Points on a hilly landscape, in no order, each with its height.
A ball rolls from a point to the lowest of its 3 nearest points, and stops where none of them is lower. Distance is the straight distance between rows; heights are no part of it.
Kug: [ -2  14  -6  15  -5  -1   8  29 -20 -15 -22   0 -36  -5  21  45  -3   8
 -16 -23 -13  37  -4 -26  12  13]  height 19.6
nivu: [ 20 -20   2  16  11 -57  39   7  -3  28   5   9 -11  12  14 -35 -22 -14
 -18  37  11 -34 -23  38 -15   4]  height 33.2
zag: [ -2 -22 -34   0  18 -11  -2  -4   0   3  -1  -1  11 -27 -10 -29  -3   8
  -5  19   1 -25  14  20  -6  -6]  height 18.5
fov: [  9 -20 -29  21  -4 -26   5  15 -20  21 -41 -18 -25  19  53  -4 -19 -11
  18  -7 -14  24  -9   2   2  41]  height 17.0
peliz: [  0 -22 -19   2   8 -15  -2 -21   8  20  -1  -4  25  -4 -31 -39 -10  -3
 -17  11  18 -34  -4  32  -9   8]  height 50.7
gisu: [ -9  17  24  -3 -22   7 -23   4  -5 -23  30  26  15   6  24  42   7 -16
  -6 -34 -18  20   4 -39  -7 -30]  height 7.7
ralaf: [-10 -10  -1 -10  16  12 -13 -32  16   0  -1 -23  24   2 -58 -33   5  10
   2   8  22 -17  11  25  11  31]  height 20.8
kel: [ -8  22  -9  30 -18   9  46  32 -19  24 -22  12 -79   0  20   8 -35  -7
  -9 -46  37  40  -1 -46  -3 -20]  height 7.2
Sonud: [ -1  20 -12 -27  11  22 -14   2  17 -15  18   1   7 -20 -25  -5  16  18
   1  24   8 -14  16   2   5 -35]  height 37.2
lasot: [ 15 -36 -25  17  19 -27  13  -4 -20  16  -4  13   5  -5  27 -27  -5  -3
   2  34 -11 -24 -18  28  -2   2]  height 27.7
Lezon: [ -4 -21  51   9 -14   0 -11 -30  22   5 -20 -26  57  30 -51  -6  12  -1
  20  24  21 -33 -10  36 -11  48]  height 33.0
vefun: [  5  -3 -13  -2  20   6 -18  16 -12 -17   1   0  -1 -27  16  16   7  14
  -1  23 -23   3  -1  -7  13 -18]  height 34.3
limin: [  5 -24 -28   0  15 -12  -3 -11  -1  10  -8 -11  15 -21 -23 -42  -4  12
  -8  17  13 -28   0  25   1  -7]  height 18.0
pil: [ 11 -31 -15  13  17 -44  21   1  -5  21   1   2   2   2  19 -38  -7 -14
  -7  27   7 -30 -24  34 -18   6]  height 20.5
rugin: [  0   9   6 -27  15  18 -24 -31  23  -5   0 -24  22   7 -72 -17   8  25
   9   6  19 -12  17  25  12  31]  height 10.1
Teti: [ 14 -19 -29  27 -14 -29  12  17 -26  26 -34 -22 -38  24  65  -8 -22 -16
  26   3 -12  28 -15   8  -8  47]  height 29.3
sizo: [  2 -25  21   2   6   3 -18 -33  22   3 -14 -25  50  19 -64 -24   8   5
  15  11  21 -18  -4  35  11  42]  height 71.6
Lif: [  8 -23 -21  15  13 -11   0  20 -23   2 -26  -4 -14  -9  34   9   2   4
   6   8 -28  15  -2  15   7  21]  height 17.2
Mer: [  8 -34 -21  11  12 -30  13 -14  -2  19  -2  -2  11  -9  -4 -37 -14  -3
  -7  18   5 -33 -13  30 -10  -1]  height 18.9
sikul: [ -3 -19  17 -14  10   5 -19 -33  19   1 -10 -30  44  14 -65 -13  16  15
  15   7  22 -10   0  28  16  43]  height 25.0
gug: [ 21 -18  -7  36   7 -64  28  20 -24  20   5   1 -16  38  65 -28 -26 -23
  20  29  -8  -6 -38  27 -14  28]  height 11.8
big: [  4 -24  -8  13   1 -28  20 -16   2  22  -2  -7  21   3 -16 -41 -18 -13
 -22  24  19 -49  -3  35 -15  11]  height 39.5
puzi: [ -3  16  -2 -27  18  19 -20 -23  18 -13  -1 -28  22  -5 -60 -24   2  20
  -1   7  15 -10  20  12  17  10]  height 5.8
Leku: [ -5  18   8   7 -17   9  -2  26 -15 -17  -5  13 -12  10  16  55  -4  -1
 -11 -34 -22  24  -4 -32  -1 -13]  height 28.0
mipo: [ 24 -20  11  21  14 -60  51  12 -11  24  10   9 -10  25  32 -35 -19 -23
  -2  40   3 -26 -36  39 -17  12]  height 10.2
rok: [  6  42  16 -49  15  32 -23 -21  41 -17  13  -7  13   0 -49 -11  11  13
  -1   5  21  -7  30   4  27  -1]  height 29.5
Suso: [ -6  12  -5  20 -21  14  40  30 -11  23 -24   1 -74  -6  22  17 -21   1
  -6 -42  25  44   1 -38   0  -2]  height 9.9
dov: [ -2  16 -10  22 -22   7  24  27 -14  11 -31  -2 -49  -1  12  34 -15   0
  -8 -33   1  39   6 -26   4  10]  height 15.8
nosak: [ 10   5 -13  27 -10  -2  15  30 -22  13 -38 -13 -40  -1  34  23 -11   1
  -3 -27 -11  29  -2 -23   5  37]  height 17.4
Tuz: [ -1   0  -5  -2  10   3 -11  31 -22 -23   2  -2  -6 -13  14  29  16   9
   2  10 -23   6  -8 -20  11 -17]  height 30.4
gove: [-15  26   8  12 -29   4   5   9  -2  -8  -7  17 -17  19  15  54  -6 -11
 -18 -51  -6  27 -13 -36 -12 -16]  height 24.3
Dati: [ -2 -21  43  15  -8 -22   2 -36  25   7 -24 -18  38  21 -48 -16 -16 -11
   9  18  27 -36  -5  37 -16  39]  height 32.1
magu: [ 11 -32 -27  14  18 -21   6  -2 -19  17  -7   4  -5  -8  26 -26  -4   6
   1  27 -16 -17 -18  24  -2   5]  height 27.2
Taved: [  0 -26 -36   2  15 -18   2  -3   0   5 -11   3   2 -21  -1 -32  -4  10
  -9  26   3 -22  -7  22   6  -5]  height 18.7
Lem: [-16  20  -3  29 -24  18  42  16 -13  24  -5  27 -61   1   6  23 -25  -1
  -5 -55  23  35 -19 -49  -3 -29]  height 9.5
tes: [ -5   5  25 -41  20  15 -31 -36  29 -16  -3 -18  36  10 -70  -9  38  11
  12   8  19  -1   2  16  33  37]  height 12.8
Lepu: [ -4   4  -6  -5  11   9 -14  25  -4 -21  12   1  -3 -26   8  14   5  17
  -3  18 -12  -1   9 -13   9 -30]  height 31.9
sovim: [-16  23  -4  27 -24   9  42  23 -12  15 -15  16 -56   6   4  37 -25  -4
 -10 -56  13  36  -8 -41  -7 -14]  height 37.6
lag: [ -6  18  21  10 -25  12  -8   6  -2 -16  15  17  -2  22  16  55  -1  -7
  -9 -56 -14  30  -6 -39  -6 -12]  height 26.3
zape: [ 20 -15  14  22  20 -57  45  40 -18  16  16  -4 -34  38  49 -23 -27 -25
  11  56   2 -22 -33  41 -14  22]  height 12.6
vami: [-17  25  -4  27 -22  15  42  14 -20  32  -9  26 -73  -3  14  12 -34 -13
  -3 -52  25  38 -18 -55  -6 -36]  height 6.3
genit: [ -8  17  18   1 -31  17 -15  -6   6 -13  18  29   3  17  17  47   3  -6
  -7 -66 -22  24 -15 -44 -10 -19]  height 27.0
vin: [-12  17  19   3 -16   9 -14  17 -12 -23  16  12  -1  16  17  53   4  -7
 -11 -34 -29  21  -7 -34   6 -26]  height 17.7
mosu: [-10  11   4   9   0   9  -7  29 -10 -23   1   2 -13   1  13  55  -1   4
 -14 -15 -31  26  -4 -33   8  -8]  height 35.4
vobun: [  4  -8 -34  24 -15  -4  26  27 -17  22 -40 -17 -45   4  36  14 -22   0
  -5 -29   2  42   7 -14   2  38]  height 12.7
Sazin: [  5   5 -24  30 -23  -3  35  32 -12  26 -33 -16 -61  -5  29   6 -23   5
  -8 -35  18  48   1 -26   0  19]  height 6.1
Biso: [-15   6  32 -17 -32  14 -32 -17   3 -19  42  21  28   5  22  32  14 -15
  -2 -49 -22  22  -3 -43  -6 -36]  height 18.2
Dif: [-12  27  -2  25 -26  13  32  26  -4  11 -10  19 -43  15   8  40 -25  -1
 -14 -54   7  32  -3 -36  -5  -7]  height 26.5
Mupi: [-14  33  -5  25 -27  19  29  15  -9  17  -1  32 -48   7   4  32 -23 -11
 -12 -66  14  29 -18 -42 -14 -19]  height 53.7
nifo: [ -7 -11 -14  -8  11  10 -13 -21  11  10  -7 -20  20   1 -51 -35 -10  11
   4  13  23 -25   8  39   6  11]  height 21.7
gani: [  2  17  17 -10 -10  12 -18  19   0 -29  22   9   5 -17  15  36  12   7
  -8  16 -17   3   9 -28   2 -38]  height 12.3
vonul: [-14  23   2  15 -20  12  17  23 -15  -2 -15  16 -27   9   1  48 -17  -3
 -16 -52  -4  36  -9 -30  -2  -6]  height 19.7
ribon: [ -2  35  25 -47  19  29 -24 -31  32 -11   3 -14  26  11 -65 -13  30  12
   6   7  18   8  21   3  32  21]  height 9.4
kopa: [  0  10   9  11  -6   8  -5  28 -15  -7 -17   4 -20   8  18  51 -10   3
 -14 -20 -26  37  -5 -23   8   1]  height 73.5
Rirom: [-11   7  30 -22 -29  30 -29 -32  12 -15  45  25  36 -10  28  18  34 -17
  19 -29 -20  13  14 -36 -27 -42]  height 32.0
pesi: [  6 -27   0   8  -7 -22  15 -20   5  15 -10 -10  38  11 -36 -40 -31 -13
 -14  13  24 -43   3  31  -4  18]  height 23.3
bupib: [  2 -32 -29   3  19 -18  -1   7 -16   1  -4   1   7 -27  11 -22   4  13
   2  29  -9 -14 -10  17   4  -6]  height 21.3
pavi: [-13  18  10  12 -32   9  -8  -5   3 -10  10  29   3  29   2  52  -2  -2
 -17 -67 -13  27 -21 -34  -9 -25]  height 28.2
lozev: [ -2  10 -18 -26  17  17 -18 -15  14 -17  12 -13  14 -13 -49 -23   0  22
   4   9  12 -20  23  14   9  -9]  height 10.7
Mugak: [ 12 -27 -23  29   8 -34   9  11 -26  25 -25  -7 -13  14  58 -13  -9 -13
  30  13 -22  18 -21  10  -1  34]  height 29.0
noko: [  9 -23  16  12  -8 -36  22 -16  12  16 -11 -12  21  19 -33 -36 -30 -16
 -23  24  18 -44 -10  38 -23  16]  height 9.0
pida: [ -3 -22  11   8  -3 -10 -13 -36  18  12 -17 -30  42  15 -51 -24 -12   3
   8  11  21 -28  11  36 -10  40]  height 22.6
Givir: [ -1  14 -17  17 -12   7  32  32 -18  17 -32 -11 -57   0  17  28 -26   3
  -8 -29  13  44   9 -28   4  17]  height 5.5
Puv: [  8 -11 -24  22   1 -17  -2  24 -21  23 -41 -15 -32   9  43   9 -11  -4
  12 -10 -17  25  -1  -1  10  38]  height 14.2
bula: [-14  12  27 -36 -13  49 -17 -49   9 -14  46  32  45 -24  12  -2  46 -17
  16 -35 -18   3  23 -29 -24 -42]  height 35.8
Gif: [ -5 -11   5 -14  14  11 -24 -36  22  -8  -7 -28  40   2 -74 -20  10  13
  12   8  20  -9   7  27  20  35]  height 16.7
kek: [ -4  31  12 -33  -8  21 -21   8   9 -27  33  15   9 -19   4  11  25  10
   2   9  -8  -9  10 -23  -6 -49]  height 8.8
sono: [ -6  12  16  -2  -9  10 -12  19  -8 -18   3  14  -8   3  21  48  10   5
  -7  -7 -25  19  -8 -34   6 -15]  height 37.7
taber: [ 12 -32 -16  15   9 -34  13  -5  -3  21  -1   5  10  -4   2 -46 -17  -6
  -9  27   8 -38 -14  35 -10   1]  height 20.7
Vadap: [ 16 -23 -14  24   5 -44  19  11 -22  23 -17   2 -22  39  61 -25 -23 -21
  23  23 -14  -2 -34  15  -4  29]  height 17.3
Tavev: [  2 -25 -16   0  15 -12  -3 -25  11  18 -11 -16  21   4 -40 -35 -17   2
 -14  12  23 -28   5  35  -7  19]  height 49.4
fuvo: [ 20 -36  -6  16  14 -49  32   7 -10  18   1   4  -7  16  35 -37 -18 -16
  -2  34  -1 -28 -35  37 -20  10]  height 9.1
vit: [  0  21  -8  21 -26  11  34  35  -7  13 -27  10 -57   2  12  35 -14   3
 -14 -46  13  40   1 -36   0   1]  height 19.1
Vimuv: [ -7  -4 -14 -11  17  10 -15 -24  18  -7   3 -14  21  -9 -60 -23  -3  23
   6  10  29 -13  12  24  12   8]  height 21.6
seve: [ 16 -17 -24  35  -8 -39  11  16 -24  30 -26 -14 -31  38  60 -17 -25 -21
  25   5 -17  22 -26  14  -5  50]  height 36.6
zufar: [ -5 -17   8   0   9   8 -23 -38  19   4  -9 -25  36  15 -67 -29   1   8
  10  13  20 -24  -3  29   6  39]  height 35.0
karem: [ 19 -28 -17  21  12 -34   6   9 -20  20  -9   5  -5  13  52 -22 -10 -14
  12  19 -20   0 -30  20  -8  19]  height 16.5
vuve: [ -1 -22 -25   3  16   1  -8  21  -8 -10  -4   1  -7 -31   7   1  11  13
   0  29 -23  -5   1   2  14 -13]  height 7.4
sebiz: [  4 -12  -6  11  16  -1  -9  21 -18 -11 -12  -3  -8 -16  18  28  12  11
  -3   7 -34  24  -4  -7  12   7]  height 28.7
Teb: [ -7 -23  26  13   4  -2  -2 -35  24   9 -14 -26  44  16 -48 -25  -5  -4
  10  20  24 -33   2  36   1  43]  height 27.3
bezul: [ -9  15  -3  20 -16   8  18  32  -9  -2 -29   4 -37  -2  11  42 -16   0
  -6 -32  -8  38  -4 -15   9  12]  height 18.3
Gim: [  1  26 -12 -37  19  27 -20 -20  22 -11   6 -12  10  -6 -58 -23   3  14
  -3   9  21 -17  23   3  15 -10]  height 8.6
kun: [ 22 -19   7  26  17 -66  46  18 -10  25  17   4 -22  34  44 -30 -19 -22
   5  46   5 -19 -43  38 -12  20]  height 11.9
vonik: [ -6 -14 -27 -13  15  -2 -15  -5   2  -8  -1  -5  14 -22 -20 -21   0  18
  -3  29   7 -22   3  16   4 -17]  height 14.7
vigef: [ -1   8   2   7  -1   5 -17  26 -11 -27   4   2 -12  -5  18  42   2   3
  -7   5 -29  18   4 -21  12 -15]  height 30.0
fekef: [  2 -24 -25  24  14 -14   1  11 -29   1 -37 -12 -17 -10  43  10   1  -1
   6   8 -34  23 -12   0   8  21]  height 19.2
Bove: [  2  -6 -29 -12  11   9 -14 -10   8   0  10 -16  12 -15 -38 -26  -5  24
  -6  10  19 -23  17  16   3  -9]  height 14.0
Muv: [  2  44   8 -48  14  33 -20 -12  25 -19  25  -2  15 -10 -26 -16  15   5
  -3   9  11 -17  29  -4  14 -23]  height 49.3
zak: [ -8  32  27 -36  -8  36 -12 -10  23 -22  41  18  21 -16   1  -3  24   4
   7   0   0 -16  30 -17 -11 -52]  height 12.0
Vaka: [ 21 -18  11  14   8 -59  47  25  -7  31  12   0 -17  25  33 -37 -24 -17
  -6  41   9 -32 -27  44 -17   9]  height 26.6
pul: [ -9  23  31 -44 -16  36 -26 -20  18 -20  41  28  26 -15   9  12  27  -9
   9  -7  -7   1  25 -30 -13 -49]  height 24.1
mon: [  1  32   7 -34   8  30 -23  -9  28 -19  20   1  12 -11 -34  -7  12  11
  -8  12  10 -13  31   2   8 -32]  height 48.9
Liper: [-12  15  35  -5 -22  11 -28  -3   4 -24  28  25  16   3  24  37  13  -9
  -1 -25 -18  14   1 -39 -16 -41]  height 30.5
zupar: [-10  20   4  21 -16  10  12  31 -13  -6 -18  10 -32   7  12  49 -14  -5
 -16 -42 -16  35  -3 -30  -1   4]  height 19.3
Rufen: [-11  14  22   0 -10   7 -18  17 -10 -23  15   7  -5  -2  18  43   6   5
  -5  -4 -25  16   2 -30  -2 -23]  height 37.5
Zalap: [ -6   0  -6  -3   6   4 -13  28  -6 -23  11  -7  -2 -23  11  22  13  11
   0  16 -25   8   4 -13  12 -22]  height 30.6
vib: [ -5   0 -24 -13  19   8 -20 -15  13  -9   9 -12   6 -18 -34 -23  -2  25
   0  11  17 -21  23  18   5 -11]  height 12.9
popa: [ 11 -36 -28  22  20 -32   5  12 -21  16  -7   2  -8  -6  43 -18   2  -9
   8  22 -23   2 -19  21  -3  14]  height 31.2
vire: [  0   5 -27  23 -13  -6  19  34 -19  15 -35 -11 -46  -8  24  23 -16  -1
  -6 -23  -1  37   9 -15   7  37]  height 14.9
zeku: [  4  44  21 -47   2  49 -16 -18  31 -19  32  18  22 -13 -15  -7  29   0
   8  -5   8 -17  31 -12   1 -34]  height 37.0
Luv: [ -4  11  29 -29 -20  35 -30 -20   8 -17  44  25  30 -11  22  13  31 -13
  16 -19 -15  10  24 -36 -17 -46]  height 23.4
Somo: [  1 -16 -23  11  12 -11 -11  19 -21 -11 -17  -4  -7 -19  24  13  13  14
   2  19 -24   5  -7   7  11  -4]  height 24.2
bunip: [ -5  17  16 -16  -7  19 -17  20   4 -17  33  13  16 -15  17  25  14   1
 -12   4 -14   4   9 -28  -3 -40]  height 10.3
Vil: [  2 -20 -22  11  13 -15  -2  20 -19   4 -13  -3 -13 -20  35  12   3  15
   6  16 -29  10  -3   9  13   7]  height 19.4
Nidop: [-16  34   5  23 -25  20  10   6  -9   4  -2  28 -23  19   9  45 -16 -18
 -15 -71  -3  25 -19 -40 -12 -16]  height 21.9
bok: [ 15 -20  -6  31  13 -51  27   9 -23  24   0  11 -12  23  49 -29 -14 -23
  14  41  -9  -8 -35  26  -9  18]  height 8.1
roz: [  9 -20  10   8  -5 -49  33 -10   9  31  -2 -13   9  22 -24 -36 -28 -19
 -32  26  22 -50  -7  35 -20  20]  height 15.0
pif: [ 11 -28  -2  10  16 -48  37   2   4  24   7   6  -2  10  12 -37 -27 -12
 -16  35  10 -41 -26  32 -19   5]  height 30.2
zeli: [ -8  15  24  -8 -14   8 -25  11  -4 -26  32  16  12  -2  21  42  14  -6
  -1  -9 -21   8   3 -31  -2 -27]  height 30.1
gine: [  1   1  -5  11   0  -2  -9  27 -19 -17  -5  -1 -12 -10  23  42   8   8
  -1  -4 -30  22   1 -19  10  -1]  height 29.4
kuve: [  2 -16 -38  28 -15 -14  17  23 -18  25 -41 -17 -46  12  56  -6 -20 -12
  14 -16 -11  36  -7  -5   0  46]  height 32.6
numu: [  7 -10  -2   5   9   3 -11 -33  16   0 -17 -27  32   0 -55 -29 -18   6
  -1  11  20 -22   6  35   0  26]  height 21.8
Zusa: [-16  27  12  17 -29  20  18  13  -3   1  -1  24 -31  13   7  45 -19  -4
  -6 -61   1  36 -10 -36  -9 -12]  height 21.2
Viri: [ -8   4 -22 -15  19  13 -15   4  -6 -15  14  -2   5 -29 -15  -7  10  20
  -4  22   3  -9  10  -2   7 -32]  height 5.6
raruv: [  6  -8 -23  24   2  -5  -1  25 -33  10 -34  -9 -28  -5  35  16  -1   2
  12  -6 -23  33   3   5   6  29]  height 14.8
pova: [ 13 -36 -18  28  11 -37   9   6 -22  19 -14   2  -5  -1  50 -21   1  -5
  12  27 -24  -1 -26  20  -3  19]  height 24.4
vir: [  5  -8 -24  25  -8 -10  15  22 -14  14 -37 -18 -49   0  35  18 -11  -1
   9 -19 -12  35   0   0   4  35]  height 13.7
ginu: [  6  51  32 -50   2  39 -18 -26  32 -19  27  15  21 -12 -24 -13  25 -10
  -2  -5  16 -13  39 -10   5 -34]  height 37.3
tam: [  0 -20  42   8  -7 -16  -5 -34  28  -1 -19 -27  50  30 -52 -11   1  -9
   9  21  24 -34  -1  36  -5  47]  height 31.7
Biguv: [-16  27  -5  33 -16  14  48  18 -17  27  -8  22 -66  -2   8  16 -25  -2
  -9 -50  30  33 -17 -49  -9 -33]  height 6.0
bupip: [  0 -24  22  12  -6 -20   6 -30  12  12 -19 -28  30  19 -43 -28 -25  -5
  -6  21  24 -46   3  36 -13  31]  height 32.5
Febep: [ -3  20  26 -26 -10  37 -24  -3   9 -13  41  17  18 -12  10   6  30  -5
   4  -4  -8  -7  22 -28 -10 -50]  height 9.6
vez: [ -4  44  29 -45 -11  53  -8 -46  28  -9  38  36  27 -17  -5  -6  37  -7
  10 -20   2  -9  35 -14 -15 -45]  height 36.5
gevon: [  0  15  -3 -23   7  17 -16   9   3 -22  28   9   5 -24   3  14  12  17
  -6  22  -4  -8  17 -10  -3 -43]  height 22.5
lasi: [  7 -32 -30  14  22 -29  11  -2 -12  13 -10   8  -1  -9  14 -36  -9   1
  -3  31 -11 -22  -8  26  -1   0]  height 27.6
pel: [ 14 -27   6   8   9 -52  38  -1   7  26   0   0  10  12  -2 -43 -23 -23
 -24  33  18 -40 -18  43 -18   3]  height 33.5
gatud: [ -4   5 -12  15 -10   7  25  26 -16   0 -31  -5 -40   6  20  33 -10   0
  -3 -26  -7  36   3 -23   7  16]  height 18.6
neli: [ -7   8   6   7 -20   6   3  31 -14 -10  -6   0 -19   2  13  50  -8   6
 -13 -30 -21  33  -5 -27   4   1]  height 59.3
pedap: [-16  28  -1  28 -26  22  32  20  -9  21 -15  21 -55  15   4  25 -20  -6
 -10 -59  18  36 -12 -38  -8 -18]  height 40.8
pefu: [ -6 -37  43  -8   0  -2 -15 -35  21 -10  -8 -24  62  24 -47  -7  48   4
  27  28  25 -29 -19  36  -8  53]  height 19.5
vebe: [ -1  47  16 -40   4  32 -16 -24  36 -15  24   1  14  -4 -36  -7  17  13
  -5   2  12  -9  27  -6  20 -13]  height 49.1
ros: [ 24 -28 -12  19  19 -39  21  11 -16  26  -9   2  -7  13  54 -29  -6 -10
   7  28 -13 -10 -33  24   0  16]  height 9.3
neno: [-12  19  28 -29 -17  29 -25 -14  10 -24  45  23  23  -9  20  19  24 -18
   2  -8 -16  -1  13 -30 -12 -51]  height 7.3
tisi: [ -1 -24 -29 -11  16  -4  -2 -14   8   5   1 -12  19 -22 -34 -32 -12  18
  -2  20  16 -25  13  20   0  -9]  height 16.4
gutep: [ -2 -24  35 -13   7  11 -27 -36  30 -15  -7 -31  58  17 -58   1  42  10
  25  27  23 -16 -13  40  11  55]  height 16.6
nefes: [ -9  -1   9  -5   1   5 -10  28  -9 -27  14   8  -3 -15  14  41  18   8
  -5  11 -24   7   0 -19  15 -28]  height 30.3
kob: [ -7 -27  37 -19   6   6 -19 -35  25 -17   1 -24  56  22 -54 -12  51   9
  24  15  14  -4 -11  29  17  45]  height 15.2
tig: [ 17 -21   0  22  13 -55  32  15 -21  18   3  11 -13  26  42 -36 -18 -22
   5  42  -3 -22 -35  30 -10  11]  height 8.5
vade: [  2  57  31 -59   8  46 -14 -28  35 -12  16  13  17   4 -36 -11  31  -4
   4  -4  17 -17  40 -12  12 -20]  height 45.5
rikuf: [  0   5 -20  18 -14   3  18  26 -16  11 -38  -4 -39  -8  23  32 -19   0
  -5 -25 -12  38  11 -15  15  30]  height 17.8
sek: [ -3  40  31 -47 -14  48 -16 -36  25 -14  41  24  33 -17  -2 -13  37  -9
  10 -12   5  -6  41 -25 -17 -43]  height 36.4
vudib: [ -6  -6  20 -29  20  12 -26 -39  29 -12  -2 -25  39  18 -70  -7  45  16
  20   9  17   8  -1  18  24  40]  height 14.5
Zur: [ -4   1 -18 -18  12  16 -12  -1  10 -11  15  -3   5 -23 -25 -15   3  18
   0  21  13 -13  15   8   9 -24]  height 16.3
zin: [-12  18  32 -30 -18  31 -21 -50   7 -10  44  33  31 -20  19   4  35 -16
  18 -31 -16   8  28 -30 -24 -52]  height 34.6
vofak: [ 17 -10   5  34  16 -70  49  29 -17  21   8   1 -23  35  52 -30 -26 -26
  20  38   1 -13 -36  28 -12  25]  height 13.3
Buli: [  0 -30 -36   5  15  -7  -5  -6 -11   2  -7  -4   2 -26   6 -29   0   6
  -8  29  -7 -15   2  14   3 -11]  height 19.0
gana: [  3  51  23 -51  14  34 -18 -24  37 -19  23   1  17  -7 -48  -8  27   9
   5   2  17 -10  30   5  20 -10]  height 76.3
vod: [  4 -29  -4  11  11 -19   7 -26   6   9  -6 -10  30  -3 -32 -40 -22  -2
 -14   9  24 -43  -2  33 -18  14]  height 38.9
dufir: [  3  41  24 -50 -10  38 -16 -24  29 -15  40  23  32 -10  -8 -13  30  -4
   0  -6  11 -17  36 -20 -15 -38]  height 36.8
dimo: [  4  45  25 -57  15  37 -24 -28  38 -15  13   6  21   0 -57 -11  25   3
   2  -4  20  -5  31   4  34   9]  height 20.9
Zufa: [ -4  -9 -30  -5  13   2  -7   6  -8  -7   8  -4  -1 -31  -5 -23  10  17
  -1  21   3  -7  11   6   7 -15]  height 15.3
Feben: [ -3 -20  30  -1   1   8 -22 -33  19  -4  -8 -25  55  23 -60 -11  13  11
  26  11  21 -16  -4  34   4  42]  height 33.4
fave: [  5  -8 -31  24 -18  -6  26  27 -16  24 -40 -26 -63  -2  30   0 -22   6
   8 -29  16  49   6 -14  -3  28]  height 9.8
dus: [ 12 -29 -12  15   5 -39  19 -17   3  25   0   1   6   2  -5 -40 -20 -11
 -20  30  14 -37 -11  37 -16   4]  height 10.4
veb: [ 10 -30 -22  13  25 -17   2   0 -21  10 -10  -4   3 -20  23 -13  -1   1
   4  28 -14  -9 -12  19   3   2]  height 25.4
pota: [  7 -28 -26   6  15 -16   3 -14  -6   8   1 -10  15 -16 -13 -38 -11   5
 -14  19   9 -35  -6  27   0  -9]  height 18.4
dube: [  5   1 -17  26  -7   0   1  27 -19  -7 -21 -16 -27 -11  22  35 -12   6
  -4 -10 -22  29  -1 -15  15  15]  height 29.6
tapu: [-10   5  28  -2 -18  16 -20   7  -3 -15  23  24   7  10  18  54   8  -7
  -5 -34 -25  12  -1 -36 -13 -29]  height 17.1
gati: [ 14 -24 -24  29   1 -24   8  12 -22  21 -38  -8 -19  13  53  -8  -7 -10
  12  -4 -26  23 -20   8   0  36]  height 20.6
mul: [ -6  19  27 -24 -13  30 -23   7   7 -26  43  18  16  -6  10  21  22  -8
  -3   2 -11  -1   8 -32  -7 -47]  height 9.2
Pomun: [  2   7 -10 -19  14   5 -13   8  -2 -20  18   0  -8 -31  -2  -7  17  10
  -5  25  -7  -8  14 -10  12 -33]  height 26.9
Pezo: [ -4  27   3 -37  12  30 -25 -27  26 -20   6 -16  20  -1 -63 -19  14  18
   7   3  21  -4  28   5  28  16]  height 8.2
rir: [ -6  15  13 -26  -2  21 -17   6   8 -23  32  12  10 -26  -2  12  10   7
  -6  18  -7 -14  22 -15   2 -48]  height 7.9
soz: [ -4  -2 -21 -14  25   6  -9  -1   1  -5   5 -13   9 -23 -30 -16   3  23
  -3  18  10 -24  19   9   6 -22]  height 14.3
Mekis: [ -5  -9  -9  -7  11   5 -11 -32  15  -6   3 -19  31   7 -62 -33 -10   5
   5   5  15 -21  13  27   1  28]  height 21.4
sopig: [  7 -32 -31  13  15 -16   3  12 -28   8 -19  -3  -2  -3  36  -9   9  -1
  13  24 -26  -1 -18  21   7  12]  height 32.9
Divag: [ -1  29   8 -30  -1  22 -24   5  18 -23  30   7   8 -28  -8   1  13   7
  -6  18   3 -12  18 -11   1 -35]  height 8.4
degid: [  7 -11 -17  12   3  -2  -7  20 -21  -7 -20  -5 -17 -11  23  27   9   7
  -1   2 -28  19  -3  -7  18  13]  height 28.8
per: [ -8  15  12 -33  16  16 -25 -27  25 -10   5 -23  36   8 -70 -20  16  15
   6   7  23  -4  17  18  28  32]  height 9.7
bilok: [ -8  20  -3  16 -24  10  19  22  -6  -2 -23   6 -41   7  11  45 -17  -4
 -16 -44  -2  35  -6 -26   0   5]  height 18.8
Rav: [-12  11  27 -23 -29  18 -31  -6   5 -26  37  20  25  -6  20  34  24  -7
   2 -22 -23   9   3 -34 -15 -39]  height 14.4
rivun: [-12  35  29 -41  -9  43 -17 -32  19 -12  43  31  33 -15   7  -1  43  -7
  16 -20   3  -3  25 -25 -20 -50]  height 35.1

Where does a ball stop that starts at each point below?
ginu -> neno
Nidop -> Givir
nivu -> bok
pavi -> Givir
pif -> bok
rikuf -> Givir
Zalap -> vuve
vebe -> puzi
nefes -> vuve
vade -> neno
bupib -> puzi
Buli -> puzi
gana -> puzi
neli -> Givir
sono -> vuve
Rufen -> vuve

Call two points neighbours if one is among the 3 nearest of the other. Go from one point of each pair to the other, from neighbour to neighbour, staying as low as possible. Name the highest point that can't be avoided.
gisu, rir -> Biso
bok, Viri -> taber
Gif, dus -> Mer
Givir, noko -> bupip
vuve, Biguv -> Somo
Viri, puzi -> Zufa
neno, rir -> mul
Givir, Biguv -> Suso
